Each row is a point on a tangle of strands that fork and nearly touch. The rows are in no order.
(in the rows, 128 means zero)
Points whose rows are less than 160 apart are linked; no others are. Some points are linked to none.
j389: [131 110 138  75 141 145 138 114 133 128 151 136 139  62 103 129 144  95
  93 127 109 123 115 144 159 141 148 141  84  79 109 110  96  91 138 152
 128  84  93 110 175 114 102  75 161 182 164 178 144]
j842: [121 110 154 142 143 168 157 135 134 120 143 159 165 196 155  98 153 153
 162 170 118 168 111 151 130 136 143 117 109 140 106 123 112 119 180  96
  58 126 116 185 136 164 108 135 136 125 138  81 197]
j337: [108 116 135 141 168 146 114 139 133 118 118 157 142 144 146  80 151 128
 170 136 128 108 160 113 145 124  88 170 115 154 125 140 136 157 117  90
 117 137 138 149 120 136 106 154  99  67 126 108 149]
j766: [117 133 128 159 146 159 121 146 169 131 111 158 151 167 138 121 117 136
 160 124 145 122 155 133 131 131  92 161 111 126 123 128 144 148 149  79
 105 150 138 129 128 142 129 150 104  80 115  75 124]
j187: [102 147 150 115 161 103 127 114 100 137 171 140 120  63  88  76 143 119
 125 110 105 143  62 107 146  73 147 108 116 169 130 140 120 102  87 169
 157 167 145 111 165 131 114 134 132 120 127 170 152]
j53: [182 103  83 137  94 130 126  73  99 138 134  96 153 178 112 158 112 152
 150 118 128 158 108 158  86 161 148  71 169 138 138 142 161 106 211 143
  96  92 121 182 112 127 140 144 124 162  96 143 182]
j475: [ 93 183 115 127 182 126 129 101 125 116 149 160 135 112 116 121 137 130
 168 112 126 155 115 155 127 154 116 105 125 116 183 169 110  81 144 119
 120 194 129 175 155 145  92  89  70 108  58 160 143]
j515: [137 118 145 171 110 156  86 116 126 103  53  89 135 141  93 138  87 122
 108  94 128  87 126 114 101 135 101 152 166 191 101 143 151 170  99 114
 139 121 167 134  91  86 157 206 152 111 132  94  97]
j684: [150 107 174 149 104 115 162 157 138 120 101 149 124 143 149 166 126 165
 112 124 163  97 131 100 145 158 158 113 161 113  96  66 112 139 131 157
  77  23  87 161 116  97 173 177 159 168 162  60 100]
j969: [130 119  89 118 106 107 112 129 193 138  89 125 129 135 131 168 103 116
 102  98 141 114 168 129 100 152 108 167 136 100 138 157 141 134 100 104
 175 170 132 101 117 142 154 106  93 105 118 134  75]
j665: [157  84 148 152 114 149 119 110 118 132 111 113 166 145 122 156 122 172
 118 131 106 142  90 141 148 104 194  59 156 108  94 115 194 127 185 161
  75  90 118 178  98 138 173 193 126 152 121  93 143]
j117: [129 151  81 119  74 114 122 136 202 140 110 121 124 155 119 201  87 108
  94 108 142 133 142 146 108 143 113 144 137  88 144 147 108 105 115 111
 170 189 125  71 131 157 153  66 118 154 100 137  62]
j52: [166  95 134  90 181 132 120 106 108 148 125 138 122  52 110 101 169 119
 133  80 116 123 147 137 188 112 149 122  83  66 156 145 161 120 162 156
 171  95 149 149 138 107 133 105  85 115 119 172 139]
j510: [149 111 100  80 160 139 128 101 138 126 101 132 111 110 141 133 133 104
 146  92 151 109 171 143 118 189 117 146 119  67 158 175 132 115 139 117
 166 139 121 156 127 112 114  97  74  92 107 182 141]
j49: [119  85 123 111 136 147 165 129  85 100 116 142 156 150 150  88 141 118
 105 178 115 134 128 126 123 162 155 134 115 144  95 106  70 100 149 109
  86 101  61 148 167 142 102 108 179 166 162 128 193]
j111: [133 165 157 102 112 109 139 160 145 140 161 130  92  76 122 102 173 147
 103 122 149 100 143 128 178 104 129 162  80 115 110  83 127 157 113 165
 172 100 128  67 110 104 140 122 154 132 173 123  76]
j941: [ 93 171 127 153 128 100 105 116 109 140 147 126 114  99 128  59 163 115
 147 161 113  94 135 101 135  93  90 142 141 200 147 172 142 144  42 115
 142 165 185 157  97 138  88 188 111  41 143 178 156]
j258: [137 152 137 172  83 146  95 154 143 131  76  82 114 132 139 134  91 124
 102 124 150  80 166 129 106 129  92 188 137 150 112 114 145 197  93 110
 138 113 165 103  66  92 148 191 145  95 155  99  76]
j304: [148 145 188 118 143 109 133 187 121 112 109 124  68  63 178 134 117 158
 135 110 159 115 159  63 135 175 101 151 123 107 172 114 107 162 107 136
 131  78 128 117 129  55 160  86 113 137  96  99  83]
j203: [116  65 107 104 147 117 105  99  99 117  87 114 158 152 139  97 156  78
 132 144 107 101 165 121 122 106 121 146 154 190 141 202 119 124  81 121
 144 149 162 188 110 123  87 188 105  84 167 161 181]
j497: [134 105 106  72 136 152 137 122 126 136 158 154 143  87 131 114 181  95
 100 144 113 110 149 176 184 132 149 172  63  73 104 110 102 103 161 141
 118  90  92  98 165 130  79  81 140 155 173 174 149]
j434: [ 86 193 141 157  92 130 116 190 134 121 140  98 101  96 169 107 139 127
 106 172 157  90 164 121 109 127  76 179  95 120 131 102 130 184  93  93
 123 128 138  77  93 128 119 124 133  76 131 104  90]
j758: [152 124 156 161 157 148 113 124 159 150 102 128 144 143 111 165  76 166
 165  96 142 159 100 114 138 126 148  84 154 103 126 134 172 134 174 100
  96 125 154 162 118 107 174 159 103 120 100  66 117]
j623: [168  91 140 137 154 116  86 128 126 136  83 112 142 101  96 117 130 131
 135  77 136 114 144 104 169  91 119 111 137 137 129 128 185 159 138 138
 171  99 174 142  88 100 178 187 103  83 123 111  92]
j454: [110 133 162 150 179 137 134 125 134 132 120 145 129 130 112 130 100 154
 168 114 125 175  92 105 127 127 131  86 137 133 147 149 145 110 150 106
 108 142 139 167 144 118 142 127 105 121  81  86 141]
j526: [143 104  86 104 143 146 134  98 119 116  82 117 126 145 135 131 114  91
 145 111 148 128 154 148 104 208 119 129 135 104 150 154 101 111 160 114
 145 129 106 171 139 114 108 105  94 114 110 166 170]
j338: [155 134 145 167 138 114 104 130 172 168 107 119 137 128 105 182  59 163
 139  91 139 156 122 126 132  90 154 102 149 107 133 127 186 153 140 123
 135 137 171 108 111 104 197 143 106 109 119  74  71]
j162: [ 90 114 171  89 143 137 149 129  97  94 177 147 143 120 135  93 157 114
 117 170 120 148  97  96 131 157 166 137 108 140  76 103  61  97 125 117
 103 122  77 121 187 137  91  84 196 165 154 133 164]
j868: [172 112 115 124  90 124 140 127 168 160 122 166 132 152 135 165 133 155
 122 126 132 120 137 160 172  89 171 101 128  63 112 100 176 151 180 158
 117  90 124  93 109 168 159 150 140 156 165  88  91]
j390: [102 172 118 164 152  99 115 140 154 145 163 138 134 109  91 139 108 144
 131 117 123 136 100 136 119  91 115 126 134 138 141 135 175 121 104 118
 147 202 155  84 137 145 159 116 103  90  86 122  76]
j774: [149 104 172 133 160 128 124 138  93  96  82 113 107 106 121 116 103 151
 133  99 129 141 106  59 124 162 128  97 150 147 132 107 112 134 109 134
 123  77 115 158 131  82 155 147 157 155 113  91 121]
j932: [146 118 115 143 123 171 139 134 157 140 117 147 161 205 146 133 130 151
 164 140 137 133 139 162 140 137 127 132 111 107 102 120 139 138 198  85
  69 115 132 157 120 163 117 161 114 116 138  70 166]
j259: [ 78 170 143 121 151 148 162 119 134 114 192 149 155 156 114 129 160 123
 146 156 126 173  90 140 126 132 137 102 118 111 107 137  87  71 155 119
  95 189 107 142 169 163  86  69 123 133 101 133 167]
j902: [133  72 127  96 160 104 109  92  58 133  97 116 139  65 114  82 135 109
 113 105  93 151 104 107 152  74 172  72 134 171 146 147 135 105 133 184
 159 120 153 164 137 114 137 171 128 138 130 159 167]
j40: [119 222 188 111  88  93 134 184 136 144 162  97  77  34 115 135 164 150
  89 146 146 102 139 148 163  91 131 144  65  99 130  97 120 154  88 154
 170 107 149  48  89  92 164  93 148 139 145 134  68]
j799: [124 133  61  91 131 147 131 111 127 121 185 134 130 194 135 123 173  98
 129 135 127 132 153 210 127 168 114 143 107  96 121 117  89 110 176 140
 122 161 115 104 147 162  59  83 110 142 126 188 168]
j132: [ 93 145 159 149  86 139 141 141 174 121 184 116 144 180 111 145 110 142
 121 175 123 133  82 133 124  97 135 105 152 130  63  84 155 133 113 138
 113 159 106  70 114 157 135 149 175 126 165  79 107]
j455: [121  91 117 132 123 133 135 138  91 102  91 121 133 116 127  89 142 117
  89 120 138  93 137 104 128 152 126 133 134 158  92  87 108 146 101 152
 127  67  77 129 131 118 121 172 183 154 174 125 125]
j848: [ 71 167 165 155 164 123 135 142 104  95 160 143 125 107 130  90 125 136
 165 147 123 161 105  86  98 133  94 126 135 186 150 143 101 115  88 109
 106 169 121 136 162 129 106 100 140 106  84 103 140]
j333: [167  96  79 100 142 129 117  91  99 148 202 119 129 187 130 116 139 142
 173 100 123 155 141 199 108 166 144 111 128 139 163 124 134  88 209 153
 114 133 135 150 145 107 110  94  97 161  98 190 173]
j928: [176 136  52 143  67 119 114 106 195 163 115 183 114 192 159 198 129 123
 156 105 132 143 177 178 148 130 141 144 121  69 154 119 124 183 180 110
 149 117 163  91 102 182 150 132 105 130 152 108  80]
j987: [145  89  79 125  94 125 146 109 130 136 110 130 138 137  98 156 129 117
  67 125 112 107 109 149 137 109 146  91 142  98 100 116 155 116 140 168
 139 105  88  88 139 172 137 142 174 185 158 151 128]
j881: [141 158 147 125  82 106 143 168 173 144 101 115 109 103 147 177  63 142
 118 113 178 108 138 113 107 122 129 138 157 122 137 118 116 159 115 134
 128 109 102  91 109  78 194  78 132 186 126  81  50]
j962: [131 144 138 168  81 162 125 158 152 116  80 109 126 155 142 142  94 133
 114 132 157  78 158 125 109 142  96 173 148 151  91  85 107 184 117 113
  94  87 119 109 101  99 136 181 169 131 168  60  87]
j791: [ 87 167 145 120 112 144 145 179 141 112 175 143 108  96 170  96 177 122
 121 156 166  89 179 107 138 138  85 196  87 126 111  99 102 153 106 112
 134 124  95  65 131 128  96  79 141  91 140 108  98]
j553: [123 137  62 107 135 127 125 130 169 131 140 164 129 174 137 139 168 101
 116 126 121 123 162 171 143 133 108 164 105  82 124 130 135 134 121 117
 164 187 128  82 125 202  95 113  90  91 130 155 118]
j471: [136 186 178 159 109 109 139 180 139 141 118 117  83 114 152 141 144 168
 118 150 152 130 150 138 140 109 154 132 107 107 101  47 142 173 124 155
 123  70 151 114  79  75 151 190 145 117 184  53  67]
j432: [ 91 181 157 155 121 141 124 184 120 109 131  90  95  97 154 115 112 143
 113 159 145 129 120  95  98 145  90 147 115 135 124  96 115 162  97 101
 113 116 127  91 115 106 124 127 154 106 117  78 100]
j383: [136  74 165 146 130 139 126 109  95 115  97 111 160 131 113 123 123 158
 118 126  99 152  72 112 127 100 181  62 163 163 100 120 153 117 136 160
  86  93 125 192 108 124 162 199 151 166 135 100 149]
j157: [ 79 119 159  94 153 112 136 117  66 100 165 153 137 105 144  72 149 102
 127 163 116 162 104  96 130 115 161 141 102 179 121 131  53 112 102 148
 114 157 109 138 191 138  80 105 163 138 160 156 192]
j124: [151 123  57 131  90 125 133  95 146 135 107 118 134 186  88 172 102 120
  97 116 118 148  93 151 109 142 138  89 160 104 119 130 145 107 155 135
 151 146 124 111 136 172 132 137 143 164 119 153 129]
j564: [154  69 122 122 153 114  93 109  88 131  82 111 146  91  93  93 148 119
 113  98 102 129 120 113 155  68 140  78 147 166 128 142 170 135 143 159
 155 104 164 159 104 116 157 195 117 111 125 129 128]
j233: [101 168 159 164 105 124 136 184 178 140 161 117 141 136 170 172  69 150
 151 144 172 129 139 128  93 110 115 144 136 114 129 102 130 151 134  82
  85 145 128  92 123 104 152  87 121 114 109  46  61]
j104: [139 102  28 104 121 143 122 105 108 118 140 123 140 213 163 116 153  97
 124 149 128 122 176 205 109 190 109 151 131 119 131 127 107 121 163 128
 118 141 104 131 123 159  79 118 104 130 143 184 183]
j531: [115 163 126 110  83 133 154 156 200 144 148 117 133 125 123 201 106 111
 115 120 156 132 137 135 121 121 110 139 124  82 133 139 100  93 131 115
 136 171 110  80 138 137 141  34 122 168  90 119  67]
j101: [120 138 130 121 165  90 111 125 134 140 135 127 114  60  99 116 129 130
 129 100 124 101 126 106 106 122 106 145 139 127 162 182 170 103  61 121
 186 187 149 129 123 110 149 100  82  78  82 199 100]
j50: [167  90 151 150 126 159 151 117  87 114  84 117 158 174 152 135 113 137
 138 151 114 135 119 122 103 179 147  90 149 140 127 132  96 109 182  97
  63  64  92 208 132 133 141 143 165 160 123 107 209]
j288: [146  78  96 113 151 148 131 109  83 133 108 128 145 120 145  96 151 126
 127 121 109 147 132 152 141 124 158 101 114 126 126 133 146 116 188 141
 112 104 121 163 132 131 115 140 125 140 130 140 179]
j218: [110 105 122 135 135 165 122 144 123 108 108 134 142 169 154  69 159 109
 138 151 131  93 168 123 141 133  79 203 116 169  89 120 118 166  98  93
 119 117 122 134 107 137  89 174 132  82 170 106 149]
j381: [117  85 144 138 137 147 126 132 101  97  69 119 139 142 121  95 112 118
 124 122 121 121 118  95 110 144 113 121 148 183 118 122 105 140 112 119
 115  97 109 170 134 114 125 172 162 147 143 103 153]
j189: [152 123 128  82 140 154 141  91 130 142 157 118 132  77  84 157 125 110
 110 112 102 154  83 159 149 135 156 102 102  64 119 128 126  77 159 160
 128  97 113 132 163 118 113  76 139 191 125 179 151]
j651: [131 202 183 179 117  98 121 182 143 155 128  91  96 101 149 163  90 174
 123 131 149 135 134 137 117  92 149 114 120 105 127  74 153 184 114 141
 118 106 164 103  80  67 170 155 129 111 139  60  58]
j192: [102  69  90  96 130 114 120 102  95 115  88 111 136 131 119  95 122  60
  92 142 112 117 134 111  99 133 122 137 161 176 124 183 101 113  69 149
 162 168 118 150 139 127  93 160 115 112 176 190 170]
j169: [ 99 118 167  93 186 102 116 109  53 104 156 166 125  72 150  54 159 109
 158 152 105 141 139  89 168 108 158 158  94 156 150 123  74 119  95 146
 128 134 137 142 182 123  88 101 141 108 148 183 184]
j92: [ 82  96 129 106 138 128 142 117  93  94 108 124 132 135 127  87 106  75
 117 158 114 147 111  97  91 149 122 129 140 190 129 153  56 106  92 133
 138 173 101 152 173 135  84 118 141 135 152 154 178]
j201: [126 139 104  99 109 145 149 102 124 128 197 126 141 182 119 126 153 129
 130 163 115 163  96 179 111 146 150 104 112  96 106 118 108  78 192 138
 106 152 103 131 157 158  80  84 136 166 122 165 186]
j666: [ 96 154 161 162 178 140 105 125 136 115  96 164 155 150 122 126 112 142
 192 124 112 138 128 118 114 129 105 122 134 172 183 183 134 117 128  79
 100 168 160 201 142 121 125 152  84  85  72  90 158]
j219: [113  92 141 141 141 135  98  99 111 116  95 123 160 164 122  98 148 108
 137 124 100 101 138 129 139  79 111 148 137 220 137 189 137 146 112 127
 130 152 191 180 109 130  98 212 107  90 141 113 161]
j72: [133 138 163 115 155 142 152 148 164 143 135 156 113  89 131 133 121 150
 136 102 154 128 133 112 160 129 132 134 104  87 135 119 130 127 150 124
 133 121 115 115 149 111 149  85 113 136 119  93 100]
j127: [ 82 165 153 175  91 150 132 156 174 131 162  92 138 173 124 159  71 139
 131 165 146 140  97 123  78 117 108 127 151 143  81  97 132 140 106  93
  89 167 117  81 113 123 134 125 158 120 124  58  87]
j691: [112 173 149 137 149 116 134 154 143 141 177 104 114  57  91 148 102 144
 122 109 141 131  86 124 123  96 112 127 111 120 151 136 147 106  96 125
 147 163 134  80 144 110 166  63 117 128  77 135  62]
j717: [115 153 116 154 100 120 111 161 199 145 106 113 144 154 154 194  47 132
 133 116 178 136 139 123  92 150 105 152 138 106 139 140 123 122 137  64
  95 164 134 128 129 116 161  87  97 121  79  67  77]
j358: [106 151 129 141  89 117 134 147 182 144 184 144 136 165 109 164 129 127
 128 150 122 137 121 153 138  84 123 120 123 107  96  96 151 129 115 126
 140 178 123  28 128 178 140 110 166 119 150  89  74]
j150: [137 136 101 114 129 145 152 106 116 109 113 102 128 184 122 137  89  95
 138 131 150 154 122 142  82 219 118 109 149 119 144 138  73  86 172  98
 124 135  93 183 153 119 105  78 115 149  94 156 182]
j662: [129 136 123 101 182 113 124 109 130 140 155 145 119  61  89 115 155  98
 122 105 107 113 131 131 139 117 113 154 115  93 152 168 137  82  76 141
 174 180 136 133 148 129 116  83  78  89 107 223 125]
j724: [145 114  82 107 106 126 124 101 113 147 180 141 118 156 111 154 175 129
 106 140  68 167  72 191 145  86 170  79 116 113 111 120 177 101 167 158
 138 160 132  89 137 189 103 140 142 170 144 182 174]
j11: [120 153 187 136 107 126 153 163 148 115 147 135 107 132 149 136 127 167
 118 156 155 120 118 112 133 147 155 122 136 118  91  53 120 148 121 148
 100  76 104 111 110  99 146 153 164 150 167  55  92]
j105: [144  92 109 134 105 144 170 114  86 119 105 121 154 157 140 127 119 127
 102 162 130 118 136 131 108 172 149 106 139 118 108 117  92  91 172 114
  81  69  60 169 149 144 118 125 164 173 135 138 197]
j920: [ 56 177 149 144 153 129 155 141 123 107 194 142 143 116 115 129 141 129
 150 144 128 166  77 101 109 112 117 112 138 162 120 138  92  74 107 116
  99 207 110 122 168 144 103  68 135 125  87 121 124]
j491: [131  86 117  95 152 121 127  84  80 127  82 104 122  74  90 114  99  81
  99 102 109 142  89 113 119 123 155  87 147 141 143 166 115  89 115 170
 176 136 127 157 158 105 130 126 123 156 119 184 153]
j351: [199 113  53 151  54 124 126  99 162 162 131 168 124 193 158 203 135 142
 150 115 124 133 161 179 150 117 154 114 139  71 142 104 162 176 202 125
 119  82 145  99  98 188 147 159 127 156 157 110  98]
j119: [153 101 142 168  96 159 144 144 140 120  71 131 153 176 134 160 100 140
 115 114 162  65 157 119 132 143 116 148 163 140  87  98 103 158 139 117
  69  55  98 152 119 116 156 195 168 149 157  64 114]
j21: [130 166 172 138 123  96 127 189 130 128 134 101  79  54 158 135 104 153
 123 119 178  96 152 100 112 133 103 159 114 107 183 132 128 171  98 112
 140 103 151  99 112  77 163  70  91 128  91 119  58]
j268: [ 95 126 133 123 174  88 123  93 104 123 141 160 131  95 133  67 153 115
 175 151 114 104 161  92 143  92 121 127 141 181 184 185 131 106  62 123
 148 170 163 192 135 130  89 152  87  52 133 190 166]
j738: [189 125 130  94 122 149 155  84 126 142 157 108 117 100 106 168 107 135
 137  98 137 145  91 148 137 166 163  96 126  65 138 126 130  85 189 157
 116  61 109 159 144 102 124  72 123 200 106 166 147]
j917: [ 95 112 165 110 189  97 119 108  61  95 134 163 130 103 161  59 147 114
 186 165 106 128 166  77 151 108 131 140 110 170 184 149  93 128  83 135
 128 137 147 182 161 134  89 120 113  79 135 166 186]
j485: [108 108 178 147 145 133 124 117 110 127 141 128 154 142 109 103 126 162
 146 134  94 174  73 111 131  66 164  79 146 191 131 146 148 131 130 151
  92 141 175 187 126 132 129 198 131 129 143  82 162]
j323: [122 204 183 112 104 102 146 181 126 119 137  85  65  43 128 160 127 148
  81 139 144 127 100 113 135 135 147 126 100 111 128  91 106 135  83 164
 153  87 132  80  95  69 160 101 168 182 141 113  60]
j163: [145 113 156 106 190 117 117 109 117 144 152 154 117  31  96  83 172 121
 135  96 118 108 139 107 184  96 129 148  86  94 146 136 152 115  99 154
 181 121 149 137 148 105 136  94  91  92 121 202 125]
j636: [172 112  49 113  85 130 128  98 133 140 186 142 104 177 121 187 170 118
 111 117  86 144 109 205 133 110 150 104 114  98 138  88 160 124 169 140
 158 143 127  72 127 200 103 128 154 187 148 200 133]
j589: [202 103 107 126  99 136 155  78  91 147 145  99 131 130 121 166 104 153
 145  92 153 128 114 140 114 178 163  72 158  94 137 125 149  91 208 156
 102  52  92 171 132 104 150 106 128 185 100 161 161]
j230: [165  96  87 146  90 143 114  86 112 150 126 113 149 178 115 163 133 156
 131 135  90 167 103 163 116 114 163  72 161 138 111 136 195 121 201 152
  86 113 140 154  96 162 141 180 135 156 117 130 167]
j537: [ 93 133 166 156 149 137  96 106 126 111  89 132 140 155 113 121 107 122
 160 115 112 121 121 108  98 112  99 140 148 211 160 193 124 133  94 100
 127 168 181 181 120 106 117 183 106  90  97 103 148]
j366: [135 150 179 127 164 107 121 151  74  96 102 107  77  84 136  96 134 157
 128 114 120 156 107  60 132 159 128 115 122 134 129  82 110 138  92 153
 154  74 148 132 122  74 140 154 166 142 118 108 110]
j359: [179  92 127 108 159 119 116 120 136 152  92 138 124  75 122 123 148 131
 130  67 150 110 179 106 179 114 131 122 110  86 154 151 177 154 149 143
 182 102 154 139 106 107 167 126  69  89 115 142  96]
j235: [ 99 109 187 147 150 145 135 131 111 118 152 149 162 174 138  85 140 161
 151 165  99 162  91 119 126  92 153 114 119 185 115 123 120 138 134 130
  64 129 148 185 130 145 113 173 144 127 150  69 176]
j949: [101 149 140 139 152  91 107 139 117 111 130 103 105  63 130 109 113 135
 144 128 145  95 124  82  68 145  86 155 153 143 179 179 161 116  47  85
 158 173 147 144 111  98 139 107  98  77  76 170 111]
j923: [114 122  93 149 111 123  89 122 161 136 107 120 128 167 114 127 128 108
 107 121 111  95 146 137 103 115  82 193 152 171  99 146 155 163  65 102
 158 175 173  85  91 157 129 179 121  66 151 134 108]
j682: [103 176 126 172 133 102 113 143 151 158 190 151 133 137  92 127 132 139
 141 146 113 138 102 156 134  62 117 116 118 137 114 107 173 144 104 130
 137 192 152  50 127 173 151 143 129  70 133  99  86]
j931: [106 166 165 127 143 116 110 143  62  97 100 105  73  80 155  58 149 125
 116 148 109 133 130  54 133 152 108 142 111 150 130 102  92 154  66 140
 156 107 146 129 112 108 107 156 165 102 129 151 154]
j585: [100 156 163 145 146 111  94 140  94 105 110 105  86  84 151  83 132 126
 158 154 111  94 143  59  77 148  76 145 151 160 170 176 138 144  46  85
 145 137 161 163 100  98 116 135 126  69  88 165 140]
j710: [125 100  94  90 163 135 140 117 121 128 153 155 131 105 144  84 188  94
 122 135 122 106 164 151 183 120 125 177  78  87 111 135 129 120 130 135
 155 130 106 112 155 142  86 101  93 103 147 176 154]
j737: [131  86 115 119 120 121 154 128 105 125 111 137 149 110 125 121 144 136
  73 121 137  86 131 124 149 128 162 112 127 110  93  96 123 118 129 166
 115  50  62 123 138 122 139 154 179 181 162 132 125]
j588: [136 106  86 103 139 109 124 113 112 162 157 150 130 126 101 127 177 119
 100 117  72 159  74 172 163  58 157  90 121 138 131 144 165 115 141 166
 157 169 159  84 154 183 113 153 118 131 145 179 163]
j955: [119 121 108 113 147 115 128 101 131 133  98 111 124 107  72 129  88  93
  94  98 112 148  67 112 107 127 130  93 158 152 129 167 132  95 103 151
 180 177 134 131 149 120 141 115 115 143 101 165 127]
j593: [104 178 133 127 149 136 141 145 174 138 173 116 139  88  95 189 123 126
 132 109 135 145 103 138 131 121 108 125 106  89 146 148 126  67 115 121
 124 181 127 106 152 135 138  36 103 144  64 148  75]
j713: [175 127 124 142 102 114 129 123 173 173  97 144 130 135 113 187  86 151
 131 100 139 142 139 142 156  90 158  96 142  78 127 121 170 160 162 148
 140 111 144  99 114 141 186 138 116 142 149  87  72]
j683: [109 165 143  96 110 125 137 160 141 126 171 132 103  83 142  86 193 110
 100 141 150  81 162 117 172 120 102 190  74 124  97  97 109 154  93 142
 171 113 106  54 120 120  97  97 159 112 176 137  98]
j944: [154 138 106 106 133 119 122 121 181 151  97 141 114 105 147 168 118 131
 137  82 164 113 189 128 118 171 110 161 120  63 172 182 148 128 128 107
 164 152 137 136 117 125 150  85  60  96 103 153  95]
j276: [117  63  86 130 128 150 131 128  91 110  95 135 172 171 159  73 161  90
 106 164 109 109 156 151 141 116 110 168 123 188  89 130 108 140 121 119
 100 116  93 148 124 146  90 170 150 129 186 122 180]
j935: [206 108  48 139  48 118 128  93 151 156 184 153 124 222 153 199 134 154
 159 115 133 124 152 181 123 140 149 126 149  90 145  82 159 138 207 129
 120  85 118 101 111 181 131 138 132 177 130 143 114]
j229: [132 166 193  98  97 120 161 160 170 128 152 119  91  80 123 184  95 147
  97 131 154 117 101 106 136 121 149 123 145 116 115 100 103 119 101 162
 119  87  95  92 110  77 171  64 161 210 138 101  51]
j877: [120  86  41 116 115 145 132 110  81 123 114 120 157 193 170  94 159  83
 108 185 101 136 167 192 120 150 126 152 115 160 111 145 105 116 158 134
  99 141  98 151 128 153  85 140 129 136 170 165 209]
j305: [101 164 172 127 143 110  95 130  62 103 100 111  72  83 163  61 146 123
 151 166 105 118 152  46 120 135  96 131 133 161 159 148 102 155  36 122
 149 125 162 162 107 111  94 152 146  73 113 181 171]
j981: [102 122  95 115 136 135 140 141 154 126 151 151 141 155 126  99 161 106
 115 137 127 123 135 144 143 117 109 150 104 119  94 123 129 119 130 124
 142 166 103  87 154 170  90 113 121  99 146 131 133]
j248: [187  91  21 123  91 124 114  95 121 143 191 143 120 214 147 173 156 144
 151  97 105 135 158 199 124 143 141 129 134 122 149  82 161 129 191 136
 135 117 126  97 120 170 111 131 136 174 125 179 136]
j284: [ 88 167 180 142 153 134 131 163  92  89 148 117 103 109 152 100 121 152
 146 156 124 159 107  60 101 170  99 133 125 149 126 114  83 127  91 108
  94 124 112 108 155 119 105  84 169 124  84  84 131]
j820: [125 171 141 133  66  73 119 182 163 149 109  89 109  83 156 153  75 138
 124 120 183  99 162 140  91 104 120 162 126 117 162 134 124 204 102 119
 156 116 147  68  93  82 185  85  87 139 127 108  44]
j48: [150 124  69 130  91 120 120 130 197 158 122 184 120 175 148 171 148 109
 131 121 122 127 183 168 164 109 126 168 108  78 141 122 134 170 139 113
 169 151 146  59 113 198 137 120 107 113 155 117  67]
j320: [143 114 165 158 127 167 155 130 135 114  84 118 149 201 119 143  79 141
 148 149 128 155  91 101  97 173 122 106 165 153 117 146  94 108 153  78
  77 120 108 199 137 132 134 132 144 152 108  76 177]
j435: [136 159  86 125 107 136 140 102 146 129 119 103 143 201  95 158  81 126
 123 126 141 169  87 131  90 176 123  92 163 113 124 143 111  82 165 107
 130 157 117 163 131 139 118 109 117 165  87 139 154]
j509: [142  78 125 147 124 153  98 110 121 102  33 107 163 143  99 135 100 109
 119  90 128  99 127 110 111 140 107 125 170 177 117 155 132 145 120 116
 127 109 132 171 115 106 152 194 138 128 118 106 131]

Follow the links from the first point to the second, and from the first to the third. Name the last point that the two ways share.
j491; j987; j515 | j381
j969; j366; j471 | j381
j666; j665; j248 | j351
j268; j724; j497 | j351
j868; j105; j917 | j157
j497; j105; j917 | j157

A fork is a point with three links. Follow the links from the first point to the second and name the forks in between, in order.
j49; j981 | j157 > j351
j585; j119 | j381
j497; j105 | j351 > j157
j941; j219 | j157
j758; j981 | j351
